Each row is a point on a tangle of strands that fork, close into loops and nearly touch. The rows are in no order.
Two points are linked if the straight distance between their rows is under 44.
kisid: [ 65 -36  59  11 -17  30 -25  10]
zer: [ 26  22  -1  23 -25 -55 -22  40]
bani: [ 20 -31  55  19  -6   6 -27  41]
bokot: [  9 -24  14   1   7  47   5 -31]
Ravuf: [  1  -5 -14  30  10 -71 -12  35]
kibo: [-27 -31  16  16  19  -9 -27  38]
muvu: [ 19  19  -3 -83   6  31  -3 -42]
leg: [-14 -37  28  10  18  15 -19  17]
kugul: [-34  -3 -37 -17  27 -18  49   6]
novod: [-29   3 -10 -11  18   3   1  -2]
Vegup: [ 47  36   8  30 -35 -49  -2  45]
Rada: [ -1 -10  12  27  -7 -27 -19  38]
Nolo: [-14 -19   5  17   6  23  19  -6]
favi: [ 21  18  -7  27 -35   8   8 -22]
Fas: [-36   3 -19 -26  15  13  45  -3]
fiv: [-13  27  -8 -18   4 -13 -50 -13]
paro: [-10  28 -16 -13   0  -9 -28 -18]
tekof: [ 12  -6  -3  21 -21  40  41 -37]
Zotu: [ 20  -7   3  50 -30  -3  42  14]
Sevaf: [ -2 -19 -16  33  10 -51   7  31]
raz: [ 14  33 -24  23 -30 -29 -17  -9]
Teto: [-23 -10   9   3  17 -11 -37  21]
Sego: [ -4  30 -50  11  -5 -43   6 -13]
naz: [  5 -42  35  17   6  32  -7   5]
Dosiz: [  2 -27   4  50 -15  -4  36  28]
tafa: [ 40 -34  58  12 -10  18 -23  22]
Nare: [-41  -1   5 -50  34  11 -14   5]
kelu: [ -7  32 -13 -35  -2   7 -13 -32]
Sabug: [-24  -2  11 -61  36  11 -31  -4]
sigo: [  7  30  -3 -56   3  21 -14 -42]
tufef: [ 43  34   9  24 -50 -15 -12   8]
Sigiv: [-25  -2  -4 -43  17  31  46 -15]
lut: [-45  -9  -6 -34  39   8   1  10]
gatek: [  2 -28  15  15   4  39  13 -13]
Lete: [ 10  28 -39  23 -18 -42  -4 -13]
Forer: [-18  15 -47   2  13 -32  24 -10]
tipap: [ 19   1  -1 -62  10  46  14 -47]
Vive: [-31   6 -43  -7  20 -20  31  -5]
Kat: [  1  -8  -4   2  -1  49  52 -32]
luno: [ 10  19  -9  18 -14 -57 -41  32]
Ris: [ 36  24   7  22 -41   4 -14 -21]
loved: [  4  -4  -4 -26   3  49  50 -45]
Duv: [-29 -24  -4  21  24  -9   2  24]
mige: [ 18 -16   8 -31  15  50   8 -36]
fitug: [-10  -2  -2 -49   7  44  59 -29]
giko: [ 43  37   4  31 -46 -32   1  24]
Gede: [ 15 -11  35  24  -9 -17 -20  49]
momim: [ -7  -1  11 -59  27  29 -12 -23]
Loran: [-32  -5   8 -13  28  -9 -50  12]
Lum: [-25 -19  -3  11  17   9  12   5]
ged: [  0  33 -20   3 -20 -10 -21 -24]
vub: [ 17   3  -4  40 -31   2  26  -7]
doloz: [ -4 -25  -3  45  -3 -26  23  34]
Sokit: [-22  14  -1 -22  13 -15 -60   0]

A tip is a point with one link. Name the tips that can be reached along the links from each point below, in the order of the rows.
lut | tekof, momim
Gede | kisid, Rada
Sevaf | Ravuf, luno

How many points has the smallest loop of links through each point below? Write - if it is on no loop.
gatek | 7
mige | 15
raz | -

A piece is all that can be reached along the links. How many separate loops has the piece of each point below (a circle has one, a figure eight two, a Y none), and how many tips (points with one link)?
Nolo | loops 2, tips 2
Ris | loops 0, tips 2
kisid | loops 0, tips 2

Name the points in between on the shortest way along the links from the first point to the second, in order.
Lum / mige | Nolo gatek bokot
muvu / naz | tipap mige bokot gatek
Vive / kelu | Forer Sego Lete raz ged paro
doloz / vub | Dosiz Zotu
